Each row is a point on a tangle of strands that fork, close into loops and nearly touch. The rows are in no order.
Points whose rows are less than 58.3 apart are linked; no others are. Some points are linked to none.
J_872: [ -8  -8  -3  11  -2  -3 -20  -8  -9  -6  -4   1  56 -13 -11  -2  12 -11
   0 -10 -16 -10  -8   6  12  13  -7 -18 -30  -1 -18 -16  11   6]
J_531: [-15  15   0 -19  -8 -30  11   9  15  13  17   2  12  29 -19 -36   0 -19
   8   6  24 -20 -16   1   7  -4  -9  14  -8  -2   4   0  -4   6]
J_215: [ 16   7  19 -13 -20  32   4   5  22  -1   8 -22   1 -18 -12  27  26   7
 -19  -3 -28 -23  26  11   4   8  24 -13  19  -8   8  -3  -8   7]
J_583: [-17  -2  12   6   6  -1  -5   8   8  -1  17   0  26  -4   0 -19  16 -31
   0  -8  19 -19  -2   7  20 -17  -6  -1 -14   0  -5  -1  -5  17]
J_63: [-18 -10   6   5  28  -8  -5  -6   0 -20  -4  10  15   5   5 -11  14 -15
 -14 -20  26  -1   1  -9   1 -35   5   3   6  23  -8   1  -2  20]
J_962: [ -8  16  -4  -1 -16  -6 -13  -5 -23 -19 -23 -12  14  -3 -15   3  18   4
 -13  -5  -5  -7   7   4  -2  14   2 -25 -13  -7  -5 -13   8   0]
J_963: [  3 -15  -7   7  28  -1  25  13  11  18   0  26 -25   2  11  -8 -22  11
   7  -1   2  17 -14  -3 -11 -20   5  19  28  -6  -1   6   1 -10]
J_393: [  1   0  -1  -9  -1  13   2  -9   4  -9   7  17  -8  -5 -10  21  27  23
 -15  -4 -16  10  14   9  -5   1  21 -14  31  -8 -12  -7  22 -15]
J_713: [-18  -2   2 -23  -1  -1  -5 -22  14  -1   4  -1  32  -1 -19   4  37   4
 -29 -16  -7  -5  13  10   5  19   9 -14  -7   2  -6 -22  14  -5]
J_776: [  0  -6 -19   7  13 -10 -10  -8 -16 -16  -5  17  -7  19   1  -2   0  19
  15  -3  16  10   5 -14 -13 -29   7   7  15  12  -9  16  17 -12]
J_230: [ 15  17  14 -11   1  12  19 -10   9  19  14  -6 -45   8  12   6   2   7
 -13   5   0   6  17  -5  -3   2  10   1  36 -28   7  12 -22   0]
J_287: [ -7  -1 -15   4  -8   5 -34   1 -10  -8  15   1  57  -7 -24 -12   7 -16
   1   0  -7 -20  -7   8   6  18  -3  -4 -29   1  -5 -16   8   2]
J_839: [ 13  -7  -1  11  25   8  28  -8  12  22   5  19 -32   4  17   0 -19  15
  -1  -1  -6  22  -9  -1 -17  -8  -4   8  43 -16   1   1  -9 -13]
J_680: [  0  32  -5 -15 -28 -16 -16 -12 -22  -7 -12 -19  -7  18 -10  -2   7   2
   2   6  20  -6  12  -9  -1   9  -7 -16 -19 -13   1  -1  -4  -1]
J_279: [ -6  -5 -18 -18  32  -9  40   6   8   0 -24  41   0  12 -15 -11  -1  16
  -5 -10  11  17 -11  -8 -20 -12   1  24  33  -5 -10  14  27   0]
J_875: [  7  17  22  -8 -25  31   3   3   3   4 -11 -25   3 -22 -20  21  30   9
 -25  -5 -27 -25  14   9   1  21  23 -18   7 -14   8  -3 -12   8]
J_836: [ -7  -5   2  -8  19 -15  19   0  12   4   1  19  -5  13   0  -2   0   4
  -6  -9   0   9  -1   7   1  -8   7  -6  24  -3  -9   5  18  -4]
J_932: [ -4 -39  12  28  15 -20  -5   0   8   0  -8  13   8  -4  17   9 -14  -2
   7 -13   7  18 -14   7  -2 -10 -13  -7  -7  21 -25   7   5   1]
J_217: [  6  11 -19  -8 -25  -3 -21   1 -13  -8   4   2 -14  15 -15   3   8  17
   4  10   6  -2  21  -3 -12   1   7 -10   3  -7   3   2  21 -24]
J_692: [-18  -3 -20 -30  -5   3   1  13  22  -6  10  22  -5  16 -24 -10  18  11
 -16   5  -2   1   8   7  -7  -1  10  19  10   5  13  -1  25 -24]
J_711: [ -1 -12   9   9  20 -16  16 -11   8   3  -6  15  -9   4  13   9  -3   9
  -2 -10  -4  23  -4   5  -4  -6   0 -16  28   0 -20   3   6  -4]
J_926: [-14  -4 -11 -15 -20 -12 -10  19   8   3  21  15  12  12 -19 -12   0  -3
  13  15 -10 -19  -7   9   1  -3   8  14  -9  13   2   0  24 -15]
J_149: [ 13  -8 -15  30  11  -4 -11 -28 -16 -17 -15   4 -24   6  18  15 -18  34
  22   6  13  30  -2 -26 -13  -8 -15   8   1   5 -11   2  -2 -20]
J_739: [  2   7   9  -1  11 -18  18  -6  18  29   5   0  -7  21   8 -16 -24 -13
   8  -2   6  -9 -12  -2   8   1 -16   1  -3  -6   9   2 -15   7]
J_222: [ 13   8   7   4   4 -24  11 -21  21  28   1  -2   5  25   9  -6 -31  -5
  18   0  -8  -5 -20  -1  11  12 -33  -9 -14  -1   3  -4 -11   4]
J_559: [ -5   6  11  28   1   9  -3  11 -29 -15 -28 -25   0 -26  14  -9   3 -16
 -13  -5  18   7  -2  -1   0   4  -7  -7 -14   2   4  10 -27  25]
J_832: [ 21   9   7   0  -6 -15  15 -21  21  20  -2 -16  -1  19  13  12 -25   3
  17   2 -26   3  -8   2  11  13 -26 -18  -6  -6  -2  -3 -14  -1]
J_846: [  8  15   0   8 -17  15 -16   3 -33  -2 -11 -23 -28 -15  16   9 -15  -2
   1  11  10   8  12 -11   2  13  -5   4 -12 -18   9  14 -16   8]
J_946: [-21 -14   8   5   6 -21  -7   9  10  -2  15  14  39   9 -13 -24   7 -23
  14  -5  19 -22 -22   3  14 -19  -8  18 -16  13 -14  -2   3  13]
J_450: [  2   6  -7  -6 -11  27 -18   2  -9  -5  -9  -4   9 -17 -25  11  21  14
 -30  -1 -23  -8  18   6  -7  26  29 -17   2 -10   7 -21   7 -15]
J_227: [  7 -13 -14  28  -2 -12 -15 -19 -18 -22 -24  -8 -10  -7  14  15 -22  22
  20   4  14  25 -10 -20  -8  -1 -14  -3 -17  16 -15  -3   7  -6]
J_290: [  5 -26  10  29   3 -16  -6  -9   3   0  -9  -7   3  -7  16  14 -21   0
  17  -1  11  22 -17   0   2   4 -28 -10 -28  20 -16  -3  -4  -1]
J_226: [ 11   8  -2  26 -22  15   7  15 -11  -6 -28 -33  19 -29  14   9 -13  -9
  10   0 -10  17 -34   5   5  25 -22 -13 -34  -1  -2   3  -5   5]
J_543: [  7  29  -5  -8 -23 -22 -22 -14 -16  -1   3 -15  -1  19  -4  -6  -4  -6
  19  10  26 -11  -1 -11   6   8 -17  -5 -28  -4   2   0  -7   7]
J_950: [ -7  20   0 -26  -1  -1   6   0   7  -4  10   2 -25  20 -11  -8  21   2
 -19   1  26  -3  23   0  -2  -4  11  -5  18 -10  11  10   3  -5]
J_936: [  7   3  -3 -11 -16 -22  13  19  17  27  19   4  15  20  -8 -14 -25  -4
  34  21 -17 -27 -31   3   5   3  -5  13  -8   8   1   3  -2   0]
J_774: [  3   0   4  24 -17  12   5  10  -8  -6 -28 -26  25 -30  10  12   4  -5
   8  -8 -27   5 -25  11   9  17 -20 -26 -24  -2 -10  -5  -2   8]
J_715: [-12 -12   0 -12  20  32  -7  16   7  -4  26   6   7 -20  -3   0  19 -11
 -16  -7  -7 -14  14   9   9  -3  26  10   1   3  12 -14  13   2]
J_460: [-10 -10  -7   7  14   6 -16   7 -12 -15   5  16   5  -9   2   0   5  -4
  -3  -6   5  -2  11   3   1 -19  14   1   5   8  -1  -2  18  -3]
J_941: [  3   2 -10 -31  -7  -9  33  15  31  14   6   4  -5  23 -18  -9  -8   6
  -9   0 -19  -8  -2   7  -9   0   5   3  24  -9  10  -1  18  -7]
J_874: [-18 -11 -16 -17   4 -38  24  17   9   1 -11  35  15  15 -27 -29  -7   3
   5   8   8  -2 -18 -15  -9  -6   9  33  -1  13  -4   6  18   4]
J_67: [  8 -14 -17  21  21 -13 -10 -19 -12 -13 -12  14 -15  21  14   5 -15  28
  22  -1  18  19  -4 -24 -14 -23  -6   9   7  15 -13  13   3 -12]
J_696: [-11   8  16 -18   1   8  18  29  23  14  28  -6  -5   7   1 -22   5 -30
  -1   3   8 -21   2   4  17 -14   3  15  -2  -8  13  12 -10  16]
J_308: [ -8   5 -13 -13  11 -20  33  10   4  29  -6  21 -16  14 -13 -26 -29   4
   8   9  10 -12 -15 -24  -9  -7  -1  26   3  -9  20  -6  -4   4]
J_726: [ 18 -11  10   9   4  -9  22 -18  19  13  -3  -4 -15   1  19  18 -11  18
   2  -4 -31  23  -4   9  -6   3  -5 -20  33  -8 -17  -6  -3  -6]
J_292: [  4   7  17   0  -8  -3  12  -2  23  18  13 -15  19   5   8  -6  14 -23
   6  -4  -1 -12  -4   8  20  -5 -19 -25 -11  -9  -7   9 -18  18]
J_336: [  0 -18   7  30  12  -2 -15   1 -14 -11  -8 -13  -6  -7  17  -7 -13 -18
   2  -6  37   9  -2 -11  -7 -22 -15   0 -18  24   0   8 -27  19]
J_658: [-15  -6  13   9  15 -12   0   2   5  -3   5   3  10   2   9 -11   8 -20
  -4 -12  22  -4   2   3  12 -21  -4  -7  -3   8  -7   2  -5  14]
J_742: [  1  -4  23  19  -3  14  13 -17 -23  -8 -29 -27 -28 -25  22  15  -5   5
   0   2  13  31 -10  -5 -13  15 -20   2  -7  -2   2  -5 -25  -8]
J_621: [ -8  21   7   1  -3  -4  -1 -14 -30 -16 -26 -20 -20  -1   8   1  15   3
  -9  -7  23   4  13 -13  -6  -5   1 -12   3  -8  -1   5 -21  12]
J_622: [-16   1 -21 -19  10  10 -16 -18  -7 -24  -4  16  14   5 -19   2  32  14
 -25  -8  10   6  23  -1 -13  -4  16   1  12  12   2  -5  19 -13]
J_958: [ 22  17  -7  10 -33  11 -14   8 -11   5   1 -25   3 -16  15  20 -23  -5
  26  15 -11   6 -15  -8  10  23 -19  -4 -32  -1   5   3  -4   8]
J_582: [  5 -18   2  28  14  -7 -17 -12  -9  -8  -6  -4 -19   3  19  -1 -24  -2
  13   3  34  12  -7 -15  -9 -16 -18  11 -20  27   4   5 -23   4]
J_11: [ 13   4  -3  13  -6  -9 -17 -13  -8   2   2  -3 -21   4  17   9 -26  10
  28  14   4   8  -6  -9   8   7 -15   1 -19   6   1  -1   0  -7]
J_244: [ 17  -1  -8  13   4  -8  -6 -11  -1  13   9  11 -31  13  14  -1 -30  18
  27  15  -6   4  -7  -7   2   0  -8  14   0  -2   7   3   1 -20]
J_404: [-16 -23 -14 -27  43  16  -9 -10  -1 -18   0  28  23  -6  -8   3  21   5
 -10 -18   4  12   6   0  -8 -13  24  31   7  20 -10  -2  26  -8]
J_764: [ -1   3  -2 -16 -11  29 -18   4   4   0  10  -8  17 -12 -20   6  23  -2
 -28  -1 -13 -17  22   6   2  19  21 -12  -5  -4  12 -18   7  -5]
J_235: [ 27   9  -5   3 -32  12 -16  17   3   9  17 -22  19  -8  12  19 -16 -13
  34  14 -21 -12  -9   3   9   8 -16 -11 -21   1   3   9  -7  12]
J_807: [  0 -17  10  13  -4   8  -1  24  18  14  23  -1  19  -8  12  -1  -8 -24
  23   3 -17 -16 -12  12  14 -16  -7  -1 -10  11  -4   7  -1   7]
J_124: [-17  -9  -3  -8  25 -16   0   0   3 -21  -5  19  10  21  -5 -22   9 -10
  -6 -13  24  -4  -8 -16  -4 -43   7  20   5  26  -5   7   6  12]
J_85: [ -7 -13  10 -23  15  31  11  26  30   0  30   0   3 -13  -6   3  19 -10
 -10  -3 -22 -17   8  13  13  -8  20  16   8   3  14  -9   8   2]
J_650: [ 21   0  20  23   3   7  -2 -24   4   4   1   6 -36   1  18   6 -30  -4
   5  19   3  17   2 -11   9  12 -36  20 -15   5  22   6 -24 -14]
J_214: [  1 -18  -5  22  26   8  -3   7  -8  -3   3  14 -29  -3  19  -1  -8   4
  11   0  27  18   2  -9 -14 -36   6  15  18  10   0  16 -11  -8]
J_277: [  9   3   3   2 -14 -22  -6   4  15  21  21  -2  26  17   1  -7 -13 -10
  38  11  -2 -18 -33   3  15   4 -23  -4 -20   8 -10   4  -2   7]
J_332: [-16 -11   6  -6  11 -28  -7 -23   2 -15 -10  16  38  11  -8  -5  16  -7
  -9 -20   5   0   3   4   5  -6  -1  -3  -5  13 -23  -4  20   4]
J_790: [  5   6   1 -18 -22  -3  -2  14  15  10  23  -5   3  17  -8  -1  -3  -9
  10   9 -14 -19   4  11   5  -3   4  -5  -2  -1   3   2   9  -8]
J_940: [ -3  -1  19  23   1  10   4  -3 -27  -7 -28 -30 -18 -25  19   4   0  -7
  -7  -2  22  21  -3  -5  -9   8 -14  -4  -9   1   4   7 -30  10]
J_700: [ 17   1 -12  -8   8 -15  21 -19   8  17  -3  16 -15  24   1   4 -18  29
   2  -4 -17  14  -5  -2 -14   4  -2  -8  36 -22 -10  -1  18 -19]
J_380: [-10  25   2 -22 -13  -2  -5  -8  -4 -13  -2  -6 -10  13 -17  -5  33   0
 -27  -4  28  -8  30  -3  -4  -1  10 -13   6  -6  10   1  -1   1]
J_231: [  2 -16  14  23  21 -10  -1  -2   8  15   5   6 -21   9  18 -13 -28 -12
  11   4  29   4 -14  -4   0 -11 -19  22 -19  18  13   8 -33   1]
J_753: [ 20  13  18  -4 -16  14   0 -16  -3  21   7 -20 -31   0  21  18 -19  -4
   1  13 -14   8  14  -5  13  10 -19  10  -1 -17  14  13 -33   1]
J_653: [-15  -1  -7 -12   1 -40  16  10   8  13   2  18  12  24 -18 -30 -15  -2
  14   8  11 -14 -23  -6  -1  -4  -1  19  -6   8  -2   1   8   4]
J_445: [  1 -17   6  40   3  23  -2  16 -21 -18 -23  -9   2 -43  12  13   1   3
  -8  -3 -28  19 -10  14  -4  16   6 -15   4   3  -7  -9  -2   2]
J_584: [ -5   7  20  15  -5  23   3   8 -15  -2  -4 -12 -11 -31   7   9  21  -8
 -19  -7  -3  -3  15   5   4   7  16 -15  11 -10   4   6 -15  19]
J_69: [-13  -5  -7 -18  30 -15  23   6  12  -6  -8  33   2  14 -10 -11   6   6
  -9 -10   8  11  -6   0  -6 -16   8  15  24   4  -6  11  24  -3]
J_924: [-21   2  -1 -22  -2  -8  -6 -10  17  -4  13   2  26  12 -20 -13  29  -9
 -21  -9  10 -12  11  10   9   5   0  -3  -8   2   2 -12  12  -3]
J_682: [ 23   1  11  -9 -17  14  10   8  26   1  14 -22   0  -6   4  25   6   3
   0   4 -31 -17  21  23   5  -4  13 -14  23  -6   1   4 -10   3]
J_60: [ -8  12  16  -9   4 -22  23 -16  16   8  -1  -5   4  14  -2  -4  17  -5
 -14 -13   6  -2   5   6  12   4  -4 -29   9  -8 -11  -2  -1  10]
J_274: [ 22 -16  22  29   8  -1   6 -24  12   2  -1   6 -22  -1  11  13 -33  -1
   7  14   3  23 -12  -7   4  15 -40  12 -26  19  14  -4 -20 -18]
J_228: [-15   3   7  -4   4  -3  -1 -17  -6  -8 -11   0  23 -12 -11   9  31   4
 -20 -16 -10  -6   9   7   7   9   9 -23  -3  -1 -11 -18   9   3]
J_9: [ -4  10   8  17  -7   8  -8  10 -20  -7 -11 -15   9 -20   6   0   8 -17
  -6  -4   2  -5   6   4   8   6  -3 -17 -15  -7  -1   1 -12  18]
J_854: [-16   3 -27 -15   2   2 -23 -15 -15 -28  -2  10  15  18 -19 -15  24   4
 -17  -8  16  -4  17 -13 -17 -21  10   8   5  21   7   0  17  -4]
J_330: [ 26  14   1 -12 -15   1   1   2  16  27  20 -11 -11  19   9   4 -35  -5
  28  19 -24 -19  -4   3   8   4  -9  16  -6  -4  19  11 -19  -3]
J_353: [ 14 -17  19  27   1  -6   8 -23  10   2 -11 -12  -3  -7  13  18 -24  -3
  11   5  14  28 -22  -7   5  15 -40   0 -41  20  -2  -8 -19 -10]
J_744: [-12 -36  14  26  23 -11  -9  -7  -1 -14 -16  18  24 -16  14  11   4  -6
  -7 -25   4  12  -4   5   0 -14  -3  -7  -3  22 -24   1   7  10]
J_557: [ 15  13  14   4  -2   6  -7 -15   0  20  11   2 -35  11  17  -2 -30  -7
   8  18  -3  -1   7 -10  15   6 -22  25  -7  -9  26  16 -27  -4]
J_390: [ 19  11  -3   4 -33  24 -12  16 -16 -11 -16 -20  -6 -16  -5  22   1  14
  -6   6 -37  -7   6   8  -4  19  11 -22   2 -17  -2  -9   7  -8]
J_905: [-19 -16 -20 -18  16  18 -24   0   2   1  23  -8  50 -11 -19 -19  16 -14
 -18 -11   8 -11   5   7   1  17  17  13 -23   3   2 -25   8   1]
J_745: [  9  15   2   9 -21  -9 -16   3   0  10  16 -12  24   3   3  -3  -2 -20
  31   5  13 -11 -21  -3  17   6 -28 -11 -30  -2  -7   5 -12  18]
J_267: [ 11   8  -4   7 -27   7  -3   1 -17  -9 -21 -20 -15 -14   9  24  -3  18
   8   4 -24   9  -2   3  -2  15  -2 -23  -1 -14 -12 -10  10  -9]
J_678: [  1   4  16   9 -11  -1   6  -5  -4   7  -7 -19  -8 -10  16  12   5  -6
   3  -4  -7   7   3   5   9   4 -10 -24  -4  -5  -9   0 -12   6]
J_589: [-19  -3  -7 -32  11   1  -7 -27  15  -8   0  14  19   2 -21   8  38  17
 -32 -16   2  10  17   9  -5  16  15  -2   8   9  -3 -13  23 -11]
J_920: [-12  -2 -14 -13  10 -21  -7 -11  -7 -20  -6  18   9  30 -11 -17  10   5
   0  -7  21   2   3 -15 -13 -32   5  11   9  22  -6  11  17  -2]
J_432: [-23 -21  -7 -30  31   9   1   8  11 -10  11  27  15  -5 -11  -3  20   1
 -10  -9  -5   6   1   6   2  -7  19  31   0  12  -1  -8  26  -9]
J_514: [ -2 -21  -3  14  29  13  -6 -11 -11 -19  -8  34   6 -19   8  21  17  16
  -4 -13  -3  22   5   4  -8 -17  17   3  30   6 -26   4  21  -9]
J_509: [  1   3 -14 -18 -28  -4 -15  -6   8  -1   2   8  -3  18 -19   9  15  20
 -12   6 -12   1  19   9  -9   9   8 -18  10  -3  -1  -6  29 -30]
J_413: [-18 -18  -4 -13  22  -9 -19 -25  -4 -17  -3  11  49   2 -11 -10  21  -9
 -15 -25   8  -2   6  -3   0  -6  10  11 -11  20 -16 -14  16   7]
J_99: [  6  18 -10  -2 -17 -18 -29   0 -20  -2  14  -6   2  17  -2 -13 -11  -5
  29  18  28 -21  -9  -8   2   1  -9   8 -21  10   5   3  -2   6]
J_448: [-17   6   4 -11  -5  -7  -9  -5  10  -4  20  -1  36   9 -20 -21  27 -25
  -8  -8  18 -21   1   8  15  -4  -9  -3 -16  -2  -3 -10   2   8]
J_300: [-18  -9 -13 -11  -8  11 -28   7   4   2  30   3  51  -5 -25 -18  11 -21
   1   0   0 -26  -6   9   5  11   1  14 -25   6   0 -17  11  -6]
J_52: [ -9 -22 -11  -6  38  18 -13 -16 -12 -18  -4  29  23 -19  -3  15  18   9
 -12 -19  -3  14  10   1  -8  -7  28  12  14  13 -17  -6  25  -6]
J_913: [  8  -6  17  23 -17  24  15  -3 -20  -7 -26 -33 -25 -37  22  20  -1  12
   1   2 -15  29 -17   9 -16  20 -10  -6   7  -7  -3  -7 -11  -6]
J_505: [  0   2 -11 -11 -15  14 -14  -8  -1 -10  -2  12   1  -3 -21  19  30  27
 -24  -2 -14   3  22   6 -11  12  19 -18  17  -7  -2 -14  24 -27]
J_824: [ 26  -1   4  -7  -5  -2  24   2  33  15   9 -21   0   8  12  14 -19   1
  11   1 -32 -11   8  21   2  -5   0 -10  23  -7   3   6 -15   1]
J_791: [  0  12 -12  10   7  24 -25  16 -29 -25  -7  -3   8 -15 -13 -11   7  -7
 -28   4  -3  -9  22  -1  -1  12  32  -3  -6  -7  15  -1  -8   6]
J_712: [ -2   2  11   8   7  34  -2  11  -9  -7  15   4 -23 -29   6  12  21  -3
 -20  -3   2  -1  22   3   1  -5  26  -1  27  -8   7   4  -2  10]
J_403: [  2  -8  19  18   3  -3  13 -18  -5   3 -13 -12 -26 -10  22  16  -2   8
   3  -2   2  29  -3  -1  -5   6 -14 -16   7   0 -10  -6 -18  -5]
J_529: [ -4  26  -7 -10 -14  -4 -10 -12 -30 -20 -21 -16 -15  12  -8  -3  20   7
 -12  -2  24  -3  21 -14 -13  -4   5 -15   1 -11   5   4  -7   2]
J_723: [-10  15   8 -24 -14  -5  16  24  29  15  28  -6  11  19 -16 -28   6 -28
   5   8   6 -27  -9   5  14  -6  -7  10  -8  -9   9   7  -8   9]
J_555: [  0  -4 -13  21  -7 -11 -16  -4 -27 -23 -24  -8   1  -9   8  11 -11  13
  13   0   2  12  -5  -9  -4   2  -7 -15 -12   5 -15  -4  13  -1]
J_768: [ -2  20 -13   6 -21  -4 -11  -1 -30 -26 -35 -18  -1  -5  -5  10   1  17
   0   0 -10   2  -6  -2  -5  18  -1 -21 -13 -12  -8 -10  16  -7]
J_801: [-27 -16 -16 -30   7  -2  -9   4  15  -8  12  23  19   7 -20 -10  19   0
 -10  -3  -4  -1   3   8  -2   1  13  31  -6  15   3  -9  26 -18]
J_886: [-15  -3  12   4   1 -27   0 -22  -7 -12 -24   2  26   0  -2   7  21   3
  -7 -19  -3   5   0   3   6   0  -7 -24  -7   4 -25 -10  10   5]
J_720: [ -5  26  13  -5 -15  23  -8   4 -14  -3 -22 -20  14 -16 -25  -2  33   1
 -35  -8  -9 -22   7   8   2  30  20 -15 -11 -18  13  -5 -14   7]
J_642: [ 12  10  -7  14 -10   5 -17 -10 -24  -6  -6 -12 -31  -8  17  11 -18  10
  16  13   7  12   8 -15   1   7  -9   1 -11 -10   3   4  -6  -7]
J_553: [-22 -11 -15 -29   1 -21  31  30  22   4  -1  30  12   8 -33 -24   1  -2
  -6   9 -13   2 -11  -9  -6   3   2  30   0   4   5  -4  20   5]
J_199: [ 15  21 -12  21 -28   8  -6   6 -16  -8 -19 -27  10 -23  14  12 -26  -3
  20   9   3  15 -30  -9  10  29 -20   0 -41   4   3   0  -2   6]
J_479: [  1  -6   4  24  12  24  -2   5 -15 -11   3   9 -24 -27  16  13  15   6
  -7  -2   7  19  13   4 -10 -13  15  -6  33  -5  -4   4  -6   1]
J_373: [ -7  -1   3 -18   6   4  26  37  20  11  17   7 -20   4  -1 -15  -4 -15
   2   7  -6  -8  -1   2   7 -18  14  19  10  -5  13   7   1   4]
J_800: [  2 -14  -1  12  12  14  -5  -9  -9 -12  -1  25   1 -22   5  27  19  23
  -7  -8 -22  19   6  10  -8  -5  18 -10  32  -5 -24  -7  22 -12]
J_275: [ 24  14   0 -19 -29   7  -5  12  14  17  21 -20  -6  16   2  12 -15  -8
  16  15 -17 -20  12   8   5  -1   1  -1  -1  -9  10  13  -9  -4]
J_337: [ 13   3   1  -3  -6 -11  14  12  19  34  15   2  -1  14   3 -12 -36  -8
  32  20 -18 -24 -25  -2   6   0  -8  21  -9   6  17   3 -19   3]
J_162: [ -6  20  28  -9   1  -9  24 -13   9  13   1 -16 -16   3   6  -1  21  -9
 -16 -11  13  -3  11   0  12   4   0 -22  11 -14  -1   7 -22  19]
J_766: [ -4   6 -15 -19 -21  12 -13  20   4  -2  18   9 -19  11 -16  -6  13   6
  -6  14   5 -10  18   4  -7  -7  17   9   8  -5  16   6  19 -24]
J_140: [ 12  -8  15  28 -16  30   9  11 -14  -9 -15 -24 -14 -44  16  22   7  10
  -5   1 -37  15  -6  17 -11  15   7 -14  19  -6  -3  -5 -11   4]
J_225: [ -8  -6 -19 -34 -12 -12  35  28  30  12   0  16   3  14 -31 -15  -7   9
  -9   7 -26  -3  -7   0 -13   3   2  19  13  -1  12  -4  23  -4]
J_594: [ 17  -4 -14   0   2 -13  13   4   7  24   7  15 -23  17   3  -7 -33  20
  23  13 -21  -3 -14  -4  -5  -5   3  16  12  -8   7   1   8 -20]
J_191: [-10 -10  -1  -4  21  -4  26  29  13  11   4  21 -22   2   4 -16 -13  -6
   4   3   5   4  -9  -4   1 -23  12  21  14  -2   7   6   1   1]
J_484: [  0 -17 -19   1  27  -7  37  18   6  18 -16  41 -12  -1  -4  -6 -22  18
   7  -3   1  18 -18 -11 -17 -18   5  29  26  -8 -10   9  13  -5]
J_462: [-10  -5 -10   5  33  33 -19  11 -17 -16  10   2  15 -27  -4  -7  12 -13
 -25  -9   4  -8  19   0   2   3  35   6  -2   2  13 -13  -2  11]
J_884: [ -1 -13  -4  41  16  20  -9   9 -32 -32 -29  -1   0 -36   9   7   2   9
 -13  -4 -13  22  -3   4 -13   5  14  -9  10   5  -6  -5  -5   3]
J_150: [  2  -7   6 -22   2  17  23  34  34   2  23  -2  -5   1  -4  -1   4  -9
  -3   4 -26 -17   5  14   9 -15  15  15  16   0  14   3   3   2]
J_632: [ -7  -6 -13   0 -12 -15 -22  12 -12  -5  13  14   4  10  -9 -10  -6   3
  21  14   6 -16  -3   3  -2 -10   8  10  -8  16   0   3  24 -10]
J_907: [ -7  24  20  -9  -9   0   3  -7 -18   5  -6 -22 -18  -3   7  -1  17 -11
 -17  -4  28  -6  20  -7   8   0   2  -9  -1 -17   4  14 -27  22]
J_730: [ -9  14   7 -19  12 -27  31 -12  21  16   1   0   0  27  -5 -19   1  -5
 -15 -14  12  -5  -3   2   3   5  -9 -17  14 -13   1  -1   4  11]
J_699: [  0 -18  -7  39  21  21 -15   9 -28 -28 -14   6  -6 -28  13   4   1   1
  -9  -5   7  20   8  -4 -15 -15  11  -5  15  11  -3   3  -6   6]
J_685: [  7  -1  -6 -18  10 -11  33   1  19  16   2  15 -11  17  -4  -3 -10  14
  -6  -6 -15   5  -6   5 -10  -3   5  -3  37 -14  -2   0  20  -7]
J_562: [ -6   1   3   3  17 -24  22   2  12  31  -2  14  -9  19   1 -26 -34  -9
   9   2  15 -16 -22 -11   1  -5 -13  20  -8  -1  15  -2 -18   9]
J_90: [  5  19   2 -24   7   7  22   5  12  10  13   5 -40  19  -2  -8   6   7
 -13   4  14   1  14  -4  -4  -4  14   5  33 -24  15  12  -1  -6]
J_572: [-19 -17 -22 -22  21   5 -24 -17  -4 -10   7  -4  49  -6 -16 -13  20  -5
 -22 -19  10  -2   9   2  -7  11  20  13 -16  14  -5 -22  14   2]
J_812: [ 22  -5  10  14  16   4  27 -25  15  20   1   7 -29   1  20  11 -13  22
  -3   2 -19  32  -6   3 -17   5 -10  -8  46 -17  -6  -8 -17  -9]
J_280: [  4  21  -5  -1 -21  17 -25  17 -29 -12  -5 -11  -8  -6 -12  -4   7  -7
 -20  10   8 -12  26  -5  -3  11  16  -7  -6 -18  13  11  -3   5]
J_385: [  8  21   0  -5 -23  10 -22   9 -29   3   3 -17 -17  -3   5   1  -9 -11
  -2  11  15  -8  19  -8   5   7   1   0 -12 -19  11  18 -11  12]
J_714: [  3   2 -16  10  -9  -8 -31   8 -25 -11   9   1  -6   6   3 -11 -15   3
  29  17  23 -16  -3 -10  -4 -10   4  10 -14  16   6   6   9   4]
J_411: [  8   9  10  13  -6  -7 -14  -6  -2  15  10 -12   0   3  16  -2 -17 -18
  23   7  24  -1 -13  -7  13   4 -29   3 -33   6   4   7 -24  14]
J_163: [ -3  -5   0  22  -9  -5 -11   2 -12 -12 -19  -7  35 -18   1  10   2  -4
   7  -7 -18   0 -13   6  11  13 -14 -24 -27   2 -18 -12  11   9]
J_4: [ 17  10  21 -11 -10  14  15  -4  10  23  14 -21 -29   1  19  11  -6  -5
  -7   5  -9  -1  17   3   9   2   1  -3  20 -17   8  17 -30   9]
J_118: [ 26   8  -6   0 -36  19 -16  20  -5  -2   3 -24   8 -11   0  25  -9  -1
  12  10 -34 -13   7   8   3  10   0 -19 -10  -8   1   0   3   3]
J_809: [  5  -2 -17  -2   9 -14  26   7   3  29  -3  26 -21  11  -7 -18 -33  17
  18  14  -8  -6 -16 -18  -9  -4   3  28   8  -8  15  -2   2  -9]
J_917: [  4   2  10  12   4  -9 -11   3   1  20  17   2 -13   9  17 -12 -26 -15
  26  14  22 -10 -16  -6  10  -3 -18  22 -23  12  13  10 -27   6]
J_556: [ 28   2  12  -1  -8  -4  22 -13  27  16  -1 -31   3   4  17  23 -15   3
  14   2 -33   0   5  16   6   7 -17 -19  10  -7  -1   5 -29   3]

A tip is a point with one link. Name the tips that can be reached along the links from each point below, in the order of the rows.
J_52: J_764
J_226: J_946
J_682: J_700, J_720
J_632: J_336, J_744, J_730

A piece is two or more points that can be reached from each other along the links. Count, over all rows, the pieces, the separate loops (a circle has one, a figure eight two, a Y none), the forks (points with three links) and the tips (points with one).
pieces: 5
loops: 8
forks: 13
tips: 7

A fork is a point with three links, a tip a point with one. Leave the first point through the second and follow the links. Name the first fork or tip that comes.
J_557 / J_753: J_529
J_300 / J_905: J_228
J_432 / J_404: J_505
J_872 / J_163: J_768
J_380 / J_950: J_744
